Each scene shows the same named points in several views. A view is turned or mirrored, and shifted as a whole, has a little noise and may leave points out.
In the rows, 128 means zero.

Scene 1
View 1
q_363: [127,112,114,157,116,119,105,126,126,129,138,107,119,135,132,136,120,119,160,110,118,135,122,147,111]
q_869: [129,103,97,163,136,142,108,132,144,139,134,110,112,122,114,119,122,141,170,101,115,130,117,103,117]
q_280: [127,104,93,151,123,137,116,129,135,120,128,102,122,127,113,119,118,122,173,113,120,132,124,109,131]
q_325: [116,118,108,154,115,113,107,137,129,114,121,119,131,139,139,146,122,108,159,125,142,125,113,149,126]
q_666: [137,106,95,158,134,144,104,130,147,146,138,98,109,120,106,114,122,138,175,100,100,132,122,93,119]
q_636: [140,123,111,145,113,115,97,129,131,138,138,95,125,133,126,139,122,117,163,115,98,133,125,145,120]
q_703: [121,120,102,147,121,114,108,137,132,113,123,120,137,133,133,141,125,114,153,133,132,120,115,148,131]
q_178: [125,99,103,161,131,134,116,125,135,127,140,115,119,124,118,119,122,137,157,109,115,132,124,124,115]
q_595: [131,120,98,153,131,131,98,141,146,139,126,109,118,125,123,131,127,128,168,113,121,122,112,112,125]
q_971: [113,104,109,158,121,115,120,126,124,107,133,127,133,135,134,135,121,120,148,126,135,127,123,158,120]
q_278: [115,92,108,173,129,139,118,123,133,123,136,119,110,129,126,121,118,133,166,98,133,139,119,122,109]
q_651: [125,129,95,146,119,123,102,143,140,121,114,107,128,133,128,139,124,109,169,125,135,121,109,120,137]
q_12: [124,117,112,151,128,109,111,132,129,118,138,131,142,131,135,142,128,130,134,138,119,117,120,174,118]
q_298: [139,108,96,156,143,140,106,133,148,147,140,111,116,114,109,119,127,149,159,110,98,124,120,107,120]
View 2
q_636: [150,107,135,134,123,126,104,114,102,135,117,148,128,114,118,128,121,140,127,125,131,146,107,145,137]
q_280: [148,123,130,121,128,127,109,126,104,130,117,161,115,114,131,150,139,132,145,136,153,151,143,160,135]
q_12: [143,103,133,135,141,134,114,145,96,144,133,129,137,137,108,127,122,152,107,133,112,142,119,126,137]
q_325: [148,134,150,121,125,135,107,138,110,144,118,144,141,136,133,148,124,134,129,141,124,152,118,122,137]
q_869: [158,120,140,118,141,127,110,124,105,114,125,171,117,110,128,147,139,145,158,141,142,159,138,178,125]
q_278: [161,125,149,115,129,120,92,133,101,109,133,170,128,125,141,158,134,153,148,132,133,157,131,155,133]
q_971: [144,117,137,125,126,129,103,147,97,138,131,138,135,143,127,145,129,147,115,132,126,144,131,124,142]
q_298: [157,107,132,126,149,129,118,122,103,116,128,165,114,105,115,133,137,151,154,139,139,155,135,186,124]
q_703: [140,123,137,127,135,139,119,140,106,153,118,136,134,133,121,138,126,133,121,142,129,147,125,128,138]
q_595: [151,124,141,122,144,137,122,125,114,136,117,159,124,112,124,139,129,136,152,150,135,159,126,163,126]
q_651: [142,137,140,121,134,143,123,131,116,153,107,147,128,121,128,145,128,119,141,150,140,154,126,142,133]
q_666: [159,117,134,122,139,125,111,112,106,113,119,173,113,98,126,141,137,142,165,137,149,158,134,188,126]
q_363: [154,117,144,126,122,126,98,122,102,128,123,153,136,124,127,140,123,146,131,128,126,149,110,139,136]
View 3
q_636: [121,128,108,120,133,133,129,132,129,112,114,135,137,131,153,134,129,151,117,130,155,148,124,142,137]
q_12: [135,112,114,128,144,141,109,105,115,122,116,131,140,110,155,147,115,144,116,114,115,135,115,147,112]
q_363: [122,113,105,114,125,130,126,126,135,124,113,142,129,129,156,130,128,147,130,129,141,138,115,144,135]
q_325: [123,97,132,117,125,133,113,111,122,133,120,147,144,121,163,137,123,137,137,120,137,148,129,151,122]
q_298: [129,141,103,141,146,130,144,134,123,147,110,121,119,141,150,104,113,150,126,169,143,126,129,151,133]
q_971: [131,100,116,119,129,126,117,108,125,134,111,143,134,117,158,147,115,135,140,121,116,138,117,157,122]
q_278: [125,105,101,114,118,119,139,127,142,151,108,143,112,138,159,114,127,145,147,151,133,123,113,150,139]
q_703: [127,109,130,125,134,133,115,110,116,130,121,141,146,120,159,139,115,135,134,125,133,148,130,153,119]
q_651: [120,112,142,127,127,132,123,120,116,139,126,143,146,133,162,124,119,138,141,140,154,156,143,155,126]
q_869: [125,126,107,130,132,123,147,134,129,152,110,132,117,144,154,102,117,144,140,168,147,129,128,154,140]
q_666: [124,140,104,133,135,121,153,144,129,147,110,129,117,150,152,101,117,148,136,174,157,132,131,153,144]
q_178: [127,123,100,126,133,120,138,126,130,143,105,133,119,133,154,123,114,142,138,153,132,128,119,157,137]
View 4
q_178: [115,99,161,140,132,142,109,146,154,90,119,124,141,122,121,134,114,129,133,129,111,106,122,126,135]
q_869: [124,88,158,133,127,146,100,141,154,74,128,133,139,127,110,138,109,146,139,127,110,98,130,126,142]
q_280: [131,96,150,132,136,130,112,136,155,96,131,138,129,124,116,131,117,135,142,131,100,94,121,128,131]
q_703: [130,111,140,134,133,114,134,149,141,119,116,119,125,140,134,117,146,137,121,121,102,110,123,105,135]
q_595: [134,94,148,126,125,135,113,142,145,84,126,131,132,142,118,129,126,152,127,122,110,97,133,112,146]
q_325: [132,109,127,135,130,113,132,160,145,120,118,113,123,136,128,113,140,134,120,120,109,112,123,108,133]
q_636: [131,111,137,115,131,145,129,147,150,101,123,129,134,143,131,130,131,120,110,135,135,94,129,111,129]
q_278: [119,90,144,143,127,139,101,165,162,89,122,113,137,119,108,129,102,132,133,125,118,113,123,131,135]
q_363: [125,107,134,130,128,139,122,161,155,104,119,114,134,131,123,125,121,121,115,129,130,107,125,116,131]
q_666: [128,87,161,124,128,154,100,132,156,68,132,143,140,130,111,143,105,143,138,131,116,87,133,128,137]

In a view up to two points have been moved. Name them for each view, in the order of its rows, or write -.
view 1: q_278
view 2: q_636, q_325
view 3: -
view 4: -

Scene 2
View 1
q_912: [129,144,142,143,147,137,125,146,131,142,142,137,134,142,141,119,120,135,118,107,139,117,125,138,127]
q_511: [116,137,156,157,136,126,125,139,126,140,139,146,133,127,135,122,131,142,116,114,148,115,128,145,146]
q_566: [136,139,131,137,143,136,125,145,109,137,137,122,133,135,153,127,129,139,112,119,148,111,128,129,127]
q_74: [130,134,147,148,140,127,121,142,117,132,132,139,132,132,144,130,126,127,109,115,139,115,141,137,136]
q_282: [136,132,152,146,144,126,117,144,128,131,132,150,134,137,139,127,119,111,111,110,124,123,149,143,132]
q_744: [140,131,142,145,119,114,119,125,125,134,142,153,127,124,146,109,139,123,120,120,140,126,139,136,140]
q_115: [131,143,137,140,145,136,122,146,126,139,140,135,134,141,144,123,120,129,115,110,137,119,130,134,125]
q_245: [126,145,134,141,140,135,124,141,128,141,144,134,132,139,145,118,126,139,118,111,145,116,122,133,129]
q_61: [138,128,142,145,126,118,120,130,108,128,133,139,129,123,151,124,138,128,111,125,145,116,143,134,143]
q_100: [98,143,129,143,126,123,112,137,117,126,124,128,124,130,146,139,125,132,100,118,145,115,141,119,142]
q_763: [147,132,154,150,136,125,127,135,127,142,147,153,135,128,141,109,135,132,125,115,140,120,131,149,136]
q_867: [122,136,133,139,122,116,108,131,130,124,131,147,125,133,145,124,124,109,108,114,128,130,152,125,134]
q_824: [124,138,147,150,141,132,126,141,122,139,139,137,132,132,141,125,129,140,115,114,146,115,127,140,137]
q_698: [143,136,119,125,125,121,113,132,119,126,135,133,126,137,159,121,127,111,110,119,130,126,148,117,122]
View 2
q_74: [117,130,145,133,118,132,110,127,127,131,112,123,102,127,135,132,149,130,130,125,140,133,99,144,131]
q_61: [115,124,140,140,121,126,104,122,125,139,109,127,103,118,124,123,151,141,144,124,133,136,113,144,140]
q_511: [123,132,142,132,113,116,112,121,119,115,120,117,112,124,123,143,158,126,121,126,143,135,102,156,138]
q_824: [121,133,144,136,115,124,114,126,125,118,120,122,109,122,133,142,151,130,131,125,150,139,101,151,133]
q_245: [123,138,145,132,119,125,125,135,124,113,122,122,106,122,141,141,142,138,138,126,156,145,108,151,134]
q_100: [120,141,148,133,119,128,101,138,141,148,115,110,89,119,124,137,144,136,120,137,152,148,117,135,146]
q_566: [119,132,146,143,119,136,114,132,133,127,119,129,107,115,144,138,140,140,151,122,159,145,104,142,131]
q_698: [115,133,142,126,132,138,122,141,129,142,103,129,84,123,143,114,131,153,151,127,137,139,121,134,135]
q_744: [117,128,136,127,128,118,122,126,114,124,107,125,99,122,127,120,148,147,142,125,127,137,121,151,143]
q_867: [116,135,143,121,127,128,119,137,125,141,104,119,85,129,130,118,142,144,129,131,130,135,119,139,140]
q_763: [119,125,138,131,121,120,125,119,108,108,113,129,114,126,132,129,156,136,139,119,130,130,102,160,132]
q_282: [115,132,144,118,121,136,121,130,120,129,104,125,95,139,140,122,148,128,124,126,128,123,94,144,125]
View 3
q_867: [138,144,130,127,132,142,141,140,142,142,114,117,139,132,125,112,135,105,164,134,110,99,127,116,128]
q_912: [130,120,128,135,119,123,138,117,135,131,107,119,152,138,110,123,127,117,155,130,131,124,141,128,144]
q_282: [137,142,132,125,138,131,140,121,127,131,113,122,147,128,108,121,137,114,154,136,113,120,123,126,126]
q_115: [133,120,129,137,122,125,142,118,137,131,110,121,147,136,113,121,123,115,154,129,126,123,136,121,141]
q_74: [134,128,132,122,125,129,144,128,132,140,117,126,146,141,113,121,126,117,149,136,125,123,123,120,130]
q_61: [129,123,138,118,121,135,141,150,139,151,126,131,138,139,117,113,127,110,142,142,123,119,118,115,131]
q_744: [125,128,142,126,121,140,133,148,144,148,123,125,137,127,116,112,139,104,150,141,118,111,133,127,143]
q_511: [128,124,132,112,115,132,129,132,130,145,115,125,156,151,109,125,130,122,151,141,140,121,133,138,139]
q_245: [125,110,129,135,109,126,136,124,142,139,109,120,150,145,115,121,121,117,155,129,138,121,147,126,152]
q_698: [134,125,134,144,128,134,149,141,150,140,118,123,129,124,126,109,128,100,154,127,106,110,126,99,136]
q_824: [129,119,130,123,116,127,136,127,134,140,115,124,151,146,111,124,124,120,148,136,137,125,133,127,139]
q_566: [128,106,130,138,115,122,147,128,142,138,117,128,142,143,117,120,114,114,144,128,133,129,131,107,140]
q_100: [138,128,119,119,118,134,147,142,141,150,114,118,146,162,132,117,115,117,162,129,132,99,126,105,124]
q_763: [124,118,144,124,119,130,130,132,135,141,120,131,145,127,103,119,135,113,141,144,128,134,133,137,147]
View 4
q_912: [119,127,167,111,132,128,128,136,134,119,107,146,120,130,116,122,126,126,139,125,116,121,118,127,146]
q_115: [125,123,164,114,135,131,131,139,135,118,110,147,123,134,117,121,127,127,141,122,115,119,119,127,146]
q_566: [133,118,167,116,148,124,139,139,141,126,123,144,129,132,121,125,123,128,132,118,116,104,122,123,155]
q_867: [144,109,141,97,139,150,124,146,136,120,109,147,130,147,118,114,144,126,146,107,117,128,123,111,121]
q_744: [143,114,155,97,132,136,126,135,135,126,126,150,130,132,109,117,140,127,127,107,118,120,113,108,118]
q_282: [121,112,148,115,126,138,129,146,117,109,114,142,126,147,124,118,137,125,146,115,118,129,115,119,129]
q_74: [124,111,149,111,140,131,134,145,129,121,119,139,130,148,130,126,132,128,137,114,120,119,121,112,140]
q_511: [109,126,158,97,130,120,125,133,131,131,116,137,122,136,125,133,127,129,124,118,125,127,113,105,134]
q_698: [160,106,152,110,148,149,136,148,141,119,121,154,136,138,113,110,140,127,145,106,111,109,125,122,134]
q_763: [121,123,166,107,117,123,127,131,122,121,131,145,126,129,111,123,133,126,123,115,119,122,103,113,124]
q_100: [133,113,144,91,161,137,131,145,151,137,103,139,128,149,134,131,129,130,140,111,121,118,134,105,145]
q_824: [117,123,163,105,136,122,131,136,135,126,116,140,124,135,123,129,125,128,129,120,120,118,116,115,143]
q_61: [142,106,149,102,147,130,137,141,136,131,134,142,137,141,124,126,134,128,125,104,121,109,119,103,133]

In a view up to two points have been moved. Name them for each view, in the order of its rows, or write -.
view 1: q_744
view 2: q_867
view 3: q_245, q_763
view 4: q_74, q_61
